The views of a scene show one set of named points, each view turned or mirrored, shifted and resized as a whole, with a little noise and some points left out.

Scene 1
View 1
<149>: [-13  -3 -32 -23 -12  27 -13 -20   5 -16  -4 -32 -19  41 -24  -4 -28 -27
 -17  15 -14 -33  11  19   1 -29  -1  23  27  -9]
<8>: [ -9   7  -2 -13  -8  -5  -3 -15  11  -5   2 -11  -4  14  10   6  -6  -4
  -1 -14 -13  -4  -6  -7  28  -6 -35  11  11  -8]
<70>: [ -3   4   5 -19 -14  -6   4 -33  16   6  -8  13   9   1   5  -7  -9 -12
  11   3 -14   2   4  -2  12   8 -19  11 -15   1]
<54>: [ -6  12 -10  -3 -16  13  -5  16   8  -7  -3 -13 -14  26 -19 -21 -23 -14
  27   0  -7  -3   1  14  -8  -4  -9  16   8 -10]
<80>: [ -7  10  -9  -8 -16  11  -6   6   9  -5  -3 -12 -12  23 -14 -17 -20 -13
  21  -2  -9  -4   2  11  -1  -4 -13  16   8  -9]
<107>: [ -1  18   3   1 -18   9   1  24  13   1  -6   4  -9  15 -19 -35 -21 -10
  51   0  -5  11   0  16 -17  12  -8  15 -11  -9]
<165>: [ -9   9  -1  -9  -7  -9  -4 -12   9  -5   5 -14  -5  14  13  11  -2  -2
  -1 -19 -13  -3  -9 -10  34  -6 -42  10  13  -8]
<110>: [-17   8 -15  -9  -2  -3 -11  -3   3 -15  13 -38 -17  33  10  21  -5  -2
 -18 -25 -12 -16 -11 -10  43 -24 -48  14  38 -15]
<47>: [ -2  18   7   3 -14  -4   2  20  12   1   1   1  -6   9  -1 -18  -9  -1
  39 -15  -8  15  -8   1   7  10 -27  11  -4  -9]
<169>: [ -6   6   3 -15 -11  -8   0 -23  13   1  -2   0   3   8   7   1  -7  -8
   4  -7 -14  -2  -1  -5  23   2 -28  11   0  -3]
<121>: [  2   9  10 -15 -19  -2   8 -18  17   9 -13  21   9  -4  -5 -22 -14 -14
  34   7 -11  10   4   7  -5  18 -10  11 -24   3]
<168>: [  3  15  14  -6 -20  -4   8   1  18   9  -9  22   5  -2  -4 -27 -13  -8
  48  -1  -9  20   0   5  -5  21 -14   9 -25  -2]
<177>: [ -5  12  -3  -7 -11   0  -4   4  10  -3   0  -8  -7  16  -3 -10 -13  -7
  20 -11  -9   1  -4   2  11  -1 -26  13   6  -9]
<86>: [ -3  18  -1   2 -17   8  -2  27  10  -3  -1  -5 -11  19 -14 -26 -19  -8
  41  -8  -7   8  -4  12  -7   4 -16  14   1 -10]
View 2
<47>: [-14  -8 -13 -12  18  11   0 -28 -22 -16  12   4  18  22 -24   2  24  15
  20  18  -4   3 -11   2  -5  11  -5  13   4   8]
<168>: [  1 -14 -11 -13  33   6  -5 -39 -24 -26  30   5  23  16 -15   1  31  31
  21  34   5   3  -6  17  20   6  -5  18  10   2]
<80>: [ -9 -18  -5   2  11  19   5 -21  -9   1  11  -4  12  11  -3  -2  21   8
  -5   7   8   3 -16   8 -12  14  -2  36   6  12]
<54>: [-10 -24   0   2  13  25   6 -23  -9   5   9  -2  15  16  -2   3  22  11
  -6   7   5   1 -16   4 -13  21  -8  40   6  11]
<70>: [ -1  -7 -16  -1  20  -2  -2 -27 -13 -27  31  -7   7  -7  -3 -11  22  12
   5  20  22   9  -5  34  13  -6   6  20   7   5]
<169>: [-14   0 -22   0   8  -4  -1 -17 -11 -25  20  -8   2  -8 -10 -13  17  -2
   6   7  19  11  -9  24  -6  -6   8  13   4  12]
<86>: [ -9 -20  -4  -9  22  19   2 -29 -18  -6  12   4  20  25 -17   5  27  20
  11  18  -3   1 -14   0  -4  19  -9  27   7   8]
<165>: [-26   9 -24   1  -1  -3   2  -8  -9 -22   7  -9  -4  -3 -19 -14  12 -15
   8  -6  12  15  -9  14 -27  -5   8   4   0  18]
<110>: [-37  10 -23   9 -16   2   8   7  -1  -6  -8 -15 -12  -5 -18 -17   6 -34
  -4 -26   9  14 -17   4 -51   1  10  10  -3  26]
<107>: [ -2 -25   1  -9  28  24   1 -35 -20  -4  16   6  26  28  -9   8  30  30
   7  25  -3  -2 -14   3   6  22 -11  36   9   4]
<177>: [-13 -11  -9   1  11  12   3 -19 -12  -8  12  -4  10   7  -7  -4  20   5
   2   6   7   5 -12  11 -12   8  -1  26   6  11]
<8>: [-19   1 -20   1   5  -1   2 -14 -11 -21  11  -8   2  -3 -13 -12  14  -6
   5   1  13  10  -9  18 -14  -4   7  13   2  14]
<149>: [-11 -27   1  23  -6  22  15  -3  12  21   8 -18  -5 -14  25 -11  11 -10
 -37 -17  29   4 -21  21 -29  15   5  60   4  15]
<121>: [  5 -15 -11  -6  29   3  -4 -35 -17 -26  35   1  17   1  -4  -4  28  26
  12  30  17   6  -5  30  22  -1   0  24  11   1]
View 3
<80>: [-29  12  10 -13  -9   8  13  -2  -2  -4  -8 -12 -11   2 -10 -29  -6 -14
  24   0 -19  12  -3  -7 -14   5   3  13 -24  -7]
<177>: [-26   6  15 -14  -9  -1  12  -2   0  -8 -11  -6  -6  12  -2 -25  -3  -8
  14   6 -12   8   5  -5 -11  10   4  15 -15 -14]
<70>: [ -7 -16  41   4  -5 -12  26  13   7 -10 -28   7  18  35  -2 -17   2  -4
  -1  34 -22  10  24  15  10   5  15  33 -15 -23]
<86>: [-28  10   5 -19   7  18  -9   0 -16  -9 -21  -7 -27   4   8 -24 -16 -19
  29  -7 -18  12   0  -8  -7  13 -11  -3 -18   0]
<165>: [-30   9  16 -14 -28 -36  21 -17  10 -13  -1  -5   4  25   7 -31  14  15
  -9  19   6  -6  17  -9 -18  25  13  26  20 -41]
<168>: [ -7 -16  34  -5  24  15  -8  21 -20 -17 -51  13 -13  30  21  -9 -21 -19
  16  18 -29  16  25  14  23  11 -13   5 -19  -4]
<107>: [-22   3  10 -14  19  31 -12  12 -22 -12 -33   0 -29   5   9 -18 -24 -27
  35  -6 -28  20   2  -1   4   6 -17  -6 -32  10]
<110>: [-48  29  -3 -23 -50 -44  31 -38  20  -7  29 -21   4   9  -8 -46  24  21
  -8   5  20 -14   3 -27 -45  27  24  28  26 -48]
<47>: [-22   4  13 -19   7   2 -10  -1 -17 -17 -28   5 -23  19  24 -20 -14  -7
  14   4 -11   6  16  -5  -1  23 -15   0   1 -13]
<54>: [-38  21  -1 -19  -6  14   9  -6  -6  -5  -1 -17 -19  -9 -11 -31 -10 -19
  33 -13 -18  11 -11 -13 -21   4   1   7 -29   1]
<169>: [-18  -4  30  -4 -15 -23  22  -1   9 -12 -14   2  12  29   0 -24   8   3
  -3  28 -10   2  19   4  -5  14  14  31  -1 -31]
View 4
<80>: [ -4 -16   8   2   2  12  28  11  -6  -9   8  21 -25   1   8   0  -5  -4
  -5   3   7   4   5  -6  -1 -13 -20  -1 -22  17]
<86>: [  7 -15  15   2   3   2  40  11 -22 -17  16  35 -17  -3   4   5  -7   1
   9  -1   3   7   2  -8  -6 -26 -11   8 -26  18]
<54>: [ -2 -15  17   2   5  12  39  13  -8  -9  12  26 -26  -1   7   1  -5   1
  -8   0   8   3   5  -5   2 -16 -16   0 -25  21]
<8>: [  1 -26 -16   3 -11  15 -10  -1  -7 -18  11   3 -18   6  -2  -3  -7 -16
   7  11   3   5  -6  -8 -12  -5 -32   2  -8   7]
<47>: [ 14 -20   3   2  -5  -3  21   4 -27 -24  19  30 -11  -3   0   7  -8  -6
  26   3  -4   8  -4 -12 -16 -27 -17  13 -19  12]
<70>: [-11  -9 -26  -2  -7   6   2   9  -3  -4  13  -2 -10  17  15   9  -3 -17
  29  23 -11   6   0 -21  -7 -13 -38   0 -20  -3]
<110>: [ 10 -47  -9  11 -14  33 -32 -14   1 -29   4   1 -32  -2 -22 -24  -9 -19
 -31  -4  22   0 -12  11 -15  16 -31  -1   9  20]
<107>: [  3  -7  16  -1   7  -4  54  18 -23 -11  18  38 -14   0  14  12  -5   4
  20   4  -3   7   8 -16  -2 -34 -10   8 -34  16]
<149>: [-25 -19  11   1   8  42  22  18  27  10  -6   2 -45   7   9 -14   0  -5
 -57   3  26  -4  12   5  17  18 -29 -19 -17  25]
<165>: [  8 -32 -19   7 -15  17 -24  -8  -8 -26  11   3 -19   4 -11  -8  -8 -19
   3   8   6   4  -9  -4 -18   0 -33   4   0   7]
<168>: [  1  -2  -7  -2  -2 -12  33  13 -26 -11  22  24  -2   8  18  18  -5  -6
  47  17 -16  10   3 -25 -11 -37 -22  11 -33   2]
<121>: [ -8   0 -16  -5  -1  -4  28  16 -13  -2  18  13  -6  16  23  18  -3 -10
  41  23 -16   9   6 -27  -4 -30 -30   4 -32  -3]

Which points are out of place in each view (at most two, in the order of its rows)? Write none if all are in place.
view 1 => <8>, <177>
view 2 => <70>, <86>
view 3 => <54>
view 4 => <149>

Scene 2
View 1
<44>: [  5  15  17  -3  13   5  41  -9  -4   8   8  -2 -24 -10 -15   4 -14  -1
  12  15  10  -5   1  -3  15   1 -25 -14  -2  -5]
<135>: [ -1  -3  -5   6  11   6  -7   9  -6  12 -24 -20 -18   0  -7  -2  -7  -9
  -6  31   5  -7  -9 -14  10   8  -3  -7   2  -6]
<113>: [ 11  13  30  -8  11   3  52 -16   0  10  17   0  -7  -7 -19   2 -19  -1
  22   4   1  -3 -10  -9  18 -11 -34 -20  -4  -7]
<222>: [ -1  19   3   1  15  10  32  -1  -9   2  -1  -3 -48 -13  -9   8  -6   0
   0  28  22  -5  15   3  12  17 -15  -8   1  -5]
<2>: [ -4   4   4   4  12   8   6   2  -7  17  -9  -9 -17  -3  -9  -3 -10  -8
   0  24   6  -9   0 -10  14   4 -14  -7  -3  -3]
<183>: [ -5   1   9   5  10   9   1  -2  -6  27  -4  -5  -1   0 -11 -12 -14 -10
   4  17  -3 -11  -2 -14  17  -5 -19  -7  -8   0]
<103>: [  0   8   7   2  12   6  18  -1  -6  11  -6  -8 -22  -5 -11   1 -10  -5
   3  22   8  -6  -1  -8  13   4 -16 -11  -2  -5]
<14>: [  8  -2   7   0  10   2  13   2  -2   6 -16 -20 -12  -1 -11   2 -12  -7
   4  23   1  -4 -18 -16  11   1 -10 -13   4  -9]
<51>: [  5  -3  -2   4  11   4   1   9  -4   3 -26 -23 -22  -1  -8   4  -8  -6
  -4  31   6  -5 -14 -14   8  10  -3  -9   6  -9]
<111>: [ -3   7  -5   6  13   8   4   8  -9   7 -18 -14 -36  -6  -7   3  -5  -5
  -7  33  14  -7   4  -7  10  15  -4  -5   2  -5]
<179>: [ -1   7   4   3  12   7  14   1  -7  12  -8  -9 -24  -5  -9   0  -9  -5
   1  25   8  -6   0  -8  13   6 -14  -9  -2  -5]
<164>: [ 13  10  17  -5  11   1  44  -5  -2  -3  -1 -12 -25  -8 -14  11 -13   0
  12  17   9  -1 -13  -8  11   2 -19 -18   5 -11]
<127>: [ -4  12   6   3  13   9  18  -2  -8  15  -1  -3 -25  -7 -10  -2 -10  -5
   2  22  10  -8   8  -5  15   6 -17  -7  -5  -2]
<180>: [  3  10   0   2  14   6  21   4  -7  -1 -14 -15 -40  -9  -9   9  -6  -2
  -3  32  17  -3   0  -4   8  16  -7  -9   5  -8]
View 2
<127>: [  0   0  17  -9   2   3  21  12 -29  13  -2   5  10   2  17   4 -12   6
   6   6  10  -4   5  11 -37   4   2  -2  16  -2]
<179>: [ -5   3  13  -4   4   2  20  18 -24  16  -5   6  11   4  11   3 -14   3
  10  11   5  -7   0  12 -30   5   4   1   8  -3]
<111>: [-12   9  11   3   0   3  21  29 -23  16  -5   4  15   7   3   0 -21 -11
  23  -2 -10 -19   0  21 -32  13   8  10   1   2]
<103>: [ -4   1  15  -5   6   1  21  15 -24  18  -8   8  10   2  13   4 -12   6
   7  15   8  -7   0   8 -29   3   3   1   9  -5]
<135>: [-14  18   6   4   3  -1  15  37  -7  20   0   8  18  14   0  -6 -15  -8
  22  11  -7 -10  -4  16 -22  10   7   4  -7   0]
<44>: [  4 -14  21 -11  10   3  27  -3 -37  17 -20   8   3  -8  21  14 -11  17
  -5  21  19  -5   1   0 -30  -5   2   0  19 -10]
<164>: [ -3 -16  19   0  18   4  30   1 -33  24 -35  12   3  -9  12  18 -15  12
  -2  30  12 -15  -7  -2 -19  -4   6   9   8 -13]
<222>: [ -2 -12  23  -4   2   8  30   2 -51  11 -16   1   8  -8  18  14 -23  -1
   9  -8   1 -24   5  16 -46  10   7  10  21  -2]
<51>: [-18  13   7  10   7   0  20  35 -11  23 -14  10  16  10  -4   0 -19 -11
  25  14 -14 -20  -8  15 -18  11  10  13 -11  -3]
<2>: [ -5   8  12  -5   2   1  16  23 -17  16   3   7  13   8  11  -2 -11   3
  11  12   6  -1   1  11 -30   5   3  -3   8  -2]
<180>: [-10  -2  16   4   6   5  27  15 -35  17 -20   5  11  -1   6  10 -23  -7
  17   1  -8 -26  -2  16 -32  11  10  14   6  -4]
<113>: [  8 -19  20 -15  18   1  24  -9 -31  23 -26  14  -1 -10  24  16  -2  32
 -19  45  34   9  -3 -13 -19 -15  -2  -8  20 -16]
View 3
<179>: [ -3 -46  28  -8  -3  -8  11   3 -10 -10 -27 -22  11  20  14  11  20 -14
  -3 -12 -31 -21 -23  -9 -22   0  -3  10 -22  -1]
<135>: [ 13 -27   9   9   8   1  22   3  -2  -3 -22 -18  16   5  22   7  18  -7
 -12 -11 -17   0   0  -2 -23   7 -10  30 -26  -2]
<222>: [-10 -76  38 -18 -17 -20  16 -12 -12  -7 -40 -29  23  33  13  13  35 -39
   7 -24 -61 -34 -26 -24 -42   8  -3  -3 -14  19]
<14>: [ 10 -29  16  -9   1   5   8  21  -2 -16 -22 -20  10  17  20  12  16   4
  -9  -1 -23 -16 -11   6 -18   1 -16  10 -36  -5]
<103>: [ -5 -48  30 -14  -6  -8   8   8 -11 -14 -27 -23  10  23  13  12  20 -11
  -2 -10 -33 -26 -26  -6 -21  -1  -4   5 -22  -1]
<51>: [ 19 -29   5   2   2   5  21  11   4  -7 -26 -20  21  12  25  11  22  -8
 -13  -8 -30  -4   6   0 -32  11 -20  22 -35   5]
<183>: [-12 -30  33  -3   7  -4   1   8 -17 -10 -16 -17  -7  11   9   5   6   7
  -5  -7  -2 -16 -35  -1   3 -12  11  18 -14 -23]
<2>: [ -4 -41  27  -4   1  -6  11   1 -11  -7 -23 -20   7  14  14   8  16  -8
  -4 -12 -21 -16 -24  -7 -16  -2   2  16 -18  -7]
<113>: [-16 -54  48 -50 -16  -4 -21  37 -15 -39 -26 -24  -7  45   6  21  13  11
   7   6 -39 -60 -56   7  -3 -20  -6 -35 -37 -12]
<127>: [-13 -55  37 -11  -6 -14   8  -2 -16  -9 -27 -24   8  21  11   9  21 -17
   2 -17 -33 -27 -34 -14 -20  -3   5   7 -13  -2]
<164>: [  1 -56  32 -38 -17  -1  -2  28  -4 -32 -33 -26  13  42  15  22  25  -6
   0  -1 -55 -47 -28   3 -28  -2 -21 -23 -42   8]
<44>: [-15 -64  46 -35 -16 -11  -5  16 -14 -25 -32 -27   5  38   9  17  22 -10
   6  -7 -48 -48 -45  -6 -18  -8  -3 -20 -25   1]
<180>: [  7 -57  21 -10 -11  -7  21  -1  -2  -8 -35 -25  26  25  19  14  32 -27
  -4 -17 -54 -21  -7 -12 -42  13 -15   7 -28  17]
<111>: [  7 -44  15   6  -1  -6  26  -7  -3  -1 -30 -21  22  13  21   9  27 -23
  -8 -19 -35  -6  -2 -13 -36  12  -9  25 -20   9]
View 4
<180>: [  7  29 -39 -19 -13  -4 -25  -9 -21  33  14  23 -26 -55  20 -11  -9  18
 -20   6  13 -17 -21   0   2  -1  10 -21   8  16]
<222>: [ 17  29 -55 -26  -6 -14 -22   8 -24  21  19  32 -28 -52   8 -19  -3  24
 -35   5   7 -23  -8 -11   6  -9  16 -12   6  -3]
<51>: [-18  17 -15  -7 -20  10 -20 -20 -16  44   9  12 -23 -46  31  -1 -11   8
  -6   6  19  -9 -28  17  -7   8   6 -21  12  29]
<103>: [-13  13 -26 -16 -15   8 -13   0 -15  23  16  16 -23 -35  20 -10  -7  10
 -24   7  16 -21  -2   3  -4  -6  20  -5  10   3]
<179>: [-13  13 -27 -14 -14   5 -13   0 -17  28  15  19 -24 -35  20  -9  -5  12
 -23   6  14 -17  -7   6  -7  -2  16  -5  12   5]
<164>: [  6  25 -31 -29 -28  16 -26  -8 -11   1  19   4 -19 -49  34 -13 -22   8
 -23   8  28 -32  15  -6   9 -22  28 -23  -1   3]
<183>: [-40  -7  -7  -6 -17  18   3   6 -10  28  13  13 -24 -12  21  -6  -1   3
 -22   6  15 -16   4  16 -20  -1  21  14  18  -4]
<113>: [ -9   7 -21 -33 -31  28 -12   8  -4 -20  24  -4 -17 -25  33 -16 -20   1
 -33  11  30 -43  48  -8   5 -34  45  -4   0 -20]
<14>: [-23  11  -9 -11 -24  20 -15 -14 -12  29  12   5 -20 -36  34  -4 -14   3
 -10   8  23 -16  -8  15  -7  -1  15 -13  11  18]
<127>: [-11  13 -33 -18 -11   1  -8   8 -17  24  17  24 -26 -32  13 -13  -2  14
 -30   6  11 -20  -1   2  -7  -7  19   2  12  -5]

Which points are out of place in each view (at most two, in the order of its rows)? Write none if all are in place.
view 1 => <14>, <111>
view 2 => <51>
view 3 => <113>
view 4 => none

Scene 3
View 1
<101>: [ -6  24   6   3   8   2   1  14  29  -2  20  10  28  15 -24  29 -21   3
 -42 -24 -18   4  29  19 -37 -17 -28 -16  18 -10]
<46>: [-19  -1 -31  30  16   1  36  -3 -12 -21 -21  51  19  10   0  -7  24 -28
   7  -3 -16  23   8 -21  15  12  33   5   0 -19]
<166>: [ -5  14  -3   9   8  -4  12  12  22  -5  12  20  31  12 -24  25  -8  -3
 -33 -12 -18   5  24  13 -30 -15 -20 -21  15 -17]
<4>: [-13  23   7   6   7   7   4   6  28   0   4   9  18  16 -24  16 -21   1
 -23 -26 -16  10  25  12 -25 -15 -17  -4  13  -9]
<104>: [ -6   8  -7  18   4 -10  21  10  21  -6   6  23  33  11 -26  19   2  -5
 -26  -2 -16   3  23  10 -26 -14 -13 -24  14 -22]
<65>: [ -6 -18 -51  20  34   3  26   4 -45 -42  -8  71  22  13  30  12  39 -49
 -20  -6 -29  28   7 -28  28  38  44  -4   5 -11]
<40>: [-32  18  -9  26  15  16  26 -10   1  -7 -29  32  -3  19  -4 -19  -4 -14
  24 -29  -8  31  11 -20  22   7  28  34  -3  -7]
<182>: [ 15  -3 -16  23  -6 -45  30  26  38  -9  27  24  66   1 -52  43  18   1
 -50  34 -19 -20  29  29 -60 -32 -37 -69  19 -42]
<167>: [ -5  11 -12   2  19   9   1  13   1 -17  17  30  26  14   1  28  -7 -15
 -46 -25 -25  12  23   6 -17   5  -8 -13  17  -5]
<190>: [ 12  12  -5  -7  14  -5 -10  26  22 -14  46  17  47  11 -16  58 -11  -1
 -82 -14 -32  -8  32  31 -54 -11 -44 -49  32 -12]
<6>: [ 13  10  -3   9  -1 -24  11  26  39  -6  34  12  56   6 -41  48  -5   5
 -63   7 -22 -14  33  30 -63 -29 -46 -57  27 -27]
<158>: [-22  11 -13  24  13   7  27  -3   5 -10 -18  33  11  16 -11  -6   4 -15
   7 -18 -12  21  12 -12   8   2  17  11   1 -11]
View 2
<104>: [ 22   7  -2 -39  -7  18 -16   2   2 -25 -15  13 -26  -4 -14 -18   5   7
  14  -8 -25  12 -29   8  13   2   1   9   3  14]
<167>: [ 15   8 -14 -30 -13  21 -23   2   4 -33  -6   4  -5  19 -22 -27   5  -9
   7   3  -6   4 -30  13  26  -2   4   7  -1  15]
<65>: [-22   2  -6   9 -42   6 -23  13  -9 -40  25 -13  27  29 -32 -16 -26  10
  16  -1   8  -8 -24 -19  -9  15   5   5  -3 -12]
<158>: [  6  23   0  -2   1  13  -7   5 -21 -45 -16  33  -3  12 -12 -28 -15   5
   2   3  -1  13 -18   1   4  12  -1   2   7  -9]
<166>: [ 27   9  -8 -41  -5  23 -18  -1   4 -27 -19  14 -24   2 -16 -24   8   0
  12  -4 -21  12 -30  14  23  -2   2   8   3  18]
<40>: [  1  29   1  12   3  10  -1   8 -29 -51 -16  41   2  12 -11 -30 -24   7
  -1   4   3  14 -16  -3  -3  17  -4   0   8 -19]
<6>: [ 41  -4  -8 -73 -12  27 -26  -2  24 -11 -21  -2 -45  -7 -18 -15  26   1
  23 -13 -41  10 -37  20  30 -11   4  12  -1  38]
<182>: [ 38 -11   4 -75 -20  22 -26   1  23  -7 -15  -7 -52 -23 -17  -4  21  17
  32 -24 -54  12 -35   5  10  -5   4  15   2  33]
<101>: [ 32  11 -11 -46   1  26 -19  -2   6 -28 -25  18 -25   8 -14 -30  15  -9
   4   1 -18  13 -31  24  34  -6   2   8   3  23]
View 3
<167>: [ 44 -28  -6   0 -13   1 -27  16  -2 -26 -26 -15 -23 -14  11 -18  30   4
 -17 -21 -12   9  -2  -8  -8 -13  16   7   0 -28]
<101>: [ 38  -4  -3 -15  -8  12 -27  18   5 -42 -17   3 -15 -18  21   4  43  20
 -18 -20  -1  15  -1 -27  12 -10  -1  12  -4 -23]
<4>: [ 35  -6  -5 -12  -5  23 -22  16  15 -39 -14 -10 -13  -4  14  12  36   7
 -18 -18   1   5   2 -16  10  -9  -5  12  -7 -15]
<46>: [ 26 -37  -8  19   4  16   9  -3   9  14 -19 -46 -11  -1 -15  -6  -4 -40
 -13   0 -16  -4  16  28 -16 -31  18 -10  -4 -10]
<166>: [ 34  -6  -3 -12  -5  10 -18  11   2 -25 -16  -1 -12 -23  16   7  36  12
 -16 -15  -9  14   0 -19  12 -21   4   5  -4 -22]
<182>: [ 22  21   8 -24   6 -13  -8   0 -21   3 -14  35   0 -82  23  17  48  26
 -10  -7 -32  41  -4 -40  35 -55  10  -6  -3 -40]
<6>: [ 34  15   7 -27  -1 -13 -25  12 -22 -21 -16  37  -9 -72  32   6  60  41
 -13 -17 -23  39 -10 -49  31 -38   9   4  -3 -43]
<40>: [ 29 -32 -11  15   2  37   3   1  30 -12 -11 -52 -11  29 -12   9   0 -40
 -18  -4   3 -17  20  27 -15 -10  -2   0  -9   7]
<65>: [ 37 -65 -10  32  -8 -10   4   2  -8  26 -34 -56 -27 -11 -16 -44  -9 -42
 -15  -7 -33  -1   9  37 -40 -31  42 -14   3 -25]
<190>: [ 48  -8   0 -20 -15 -16 -41  23 -18 -37 -27  22 -23 -50  32 -17  58  41
 -17 -27 -20  28 -18 -42  12 -17  15  12   2 -45]
<158>: [ 29 -26 -12   8   2  29  -5   4  22 -16 -14 -40 -11  15  -5   6   9 -26
 -17  -6   0  -9  15  13  -7 -14  -1   1  -8  -1]
View 4
<40>: [ 19 -17 -34  39  41   2   5 -16  40  16   4  -5  -6  -8  10   7   0 -11
  22  -8  -9   0  13  14  24 -22 -10  14 -24  22]
<167>: [  9 -11 -18  19  -8  -3 -31 -12   3  -9  10  -1   5 -14   4  14 -18  13
  27  13 -20   2   7  14  -7 -25 -27  -8  10  20]
<182>: [ -1  11   9  17 -44  40 -67  16  -3 -16  26  16   0 -14  -3 -18 -13  40
  13 -15  -4 -28  -2  37 -18 -52 -46 -49   5  -2]
<101>: [  6   4  -6  12 -12   8 -36 -30   7  -4  19   2   1 -32   2  -5 -19  20
  31  16 -15  -2   7  28 -19 -32 -39 -16  -3   8]
<166>: [  7  -3  -9  20 -12  12 -37  -8   6  -7  16   4   2 -17   2   1 -14  19
  23   3 -14  -8   5  23  -9 -33 -31 -17   2  10]
<4>: [  6   3 -11  14   0  10 -27 -39  15   4  18   0  -1 -33   3  -8 -17  17
  34  14 -13   1   9  29 -17 -30 -38  -8  -9   7]
<104>: [  8  -1  -9  23  -8  18 -36  -5  13  -3  17   6   0 -15   3  -6 -11  18
  19  -3 -11 -11   6  27  -5 -37 -31 -20  -5   9]
<46>: [ 17 -23 -29  41  22   7  -8  16  27   5   2   1  -3   8   9  14  -1  -6
  11 -18 -14 -10   9   8  28 -25  -6  -1  -8  24]
<6>: [ -1  10   7   9 -40  25 -62  -8  -7 -15  27  10   2 -28  -3 -12 -22  37
  22   4 -10 -16   1  33 -28 -44 -49 -39   9  -1]
<190>: [  2   3   2   5 -42   7 -60 -16 -16 -21  21   6   8 -27   0   3 -29  32
  30  22 -21  -4   3  23 -34 -33 -46 -29  22   8]
<65>: [ 21 -37 -36  42   9  -9 -16  36   9 -10  -6  -1   8  25  11  37  -4  -9
   9 -11 -25  -4   6  -8  32 -15   4   1  18  37]
View 5
<40>: [  4 -13  -8  -5 -37 -22  24   5  34  15  -9  21  26   4 -11  13   0  15
   0  11   2   8  38   1  20  -4  -3  16  10   9]
<104>: [  4  13 -27  14  -1   2  -6  14   3  14  14   8   1  13  11  -8   9   0
   1  14  -2   2  15 -15  -6   0   7  13   0   2]
<6>: [  0  33 -42  23  24  14 -28  19 -18  17  28   4 -14  20  29 -24  12 -12
  -4  15  -5  -2  -7 -27 -22   1  16  10  -9  -1]
<158>: [  5  -5 -12  -1 -28 -15  15   6  26  15  -2  18  19   7  -5   5  -1  12
  -1  12   0   6  31  -4  13  -2  -1  14   8   7]
<190>: [  2  35 -36  20  10  10 -24   9 -14  19  20   7 -15  26  35 -36 -10   5
  -7   6  -4  -8 -22 -30 -24 -10  14  10 -12   0]
<182>: [  4  28 -40  34  26  24 -22  23 -23  10  33  -4 -19  18  26 -17  32 -21
  10  23  -4   0  13 -24 -28   8  17  17 -10  -6]
<166>: [  2  17 -29  11  -1  -2  -9  13   2  17  12  11   2  14  14 -12   2   0
  -4  11  -3   1   5 -17  -6  -2   8  11   0   4]
<167>: [  6  13 -18  10 -20  -1  -1   3   9  17   5  10   0  19  17 -20 -15  18
  -2   7   0  -6   3 -16  -8 -11   5  14  -6   3]
<65>: [ 26 -12  16  23 -60   9  29  -6  21   7 -10  -7  -2  19   5 -12  -8  37
  28  11  10 -15  47  -2  -8 -10   0  32 -12   1]
<4>: [ -4  14 -31   1  -1 -12  -8  11  10  20  10  20  12  11   9  -8  -3   1
 -14   9  -6   5   4 -16   4  -4   4   7   4   8]
<46>: [ 13 -11   0  13 -40  -2  23   5  21   9  -4   5  11   8  -5   5   7  17
  18  15   5  -2  49   0   5   0   1  25   0   2]
<101>: [ -3  20 -34   7   4  -6 -15  11   3  20  15  18   3  15  16 -17  -6   1
 -14   8  -5   2  -8 -21  -5  -6   7   6   0   5]

Which points are out of place in each view (at most two, in the order of its rows)? Write none if all are in place.
view 1 => <158>
view 2 => none
view 3 => <6>
view 4 => <166>, <4>
view 5 => none
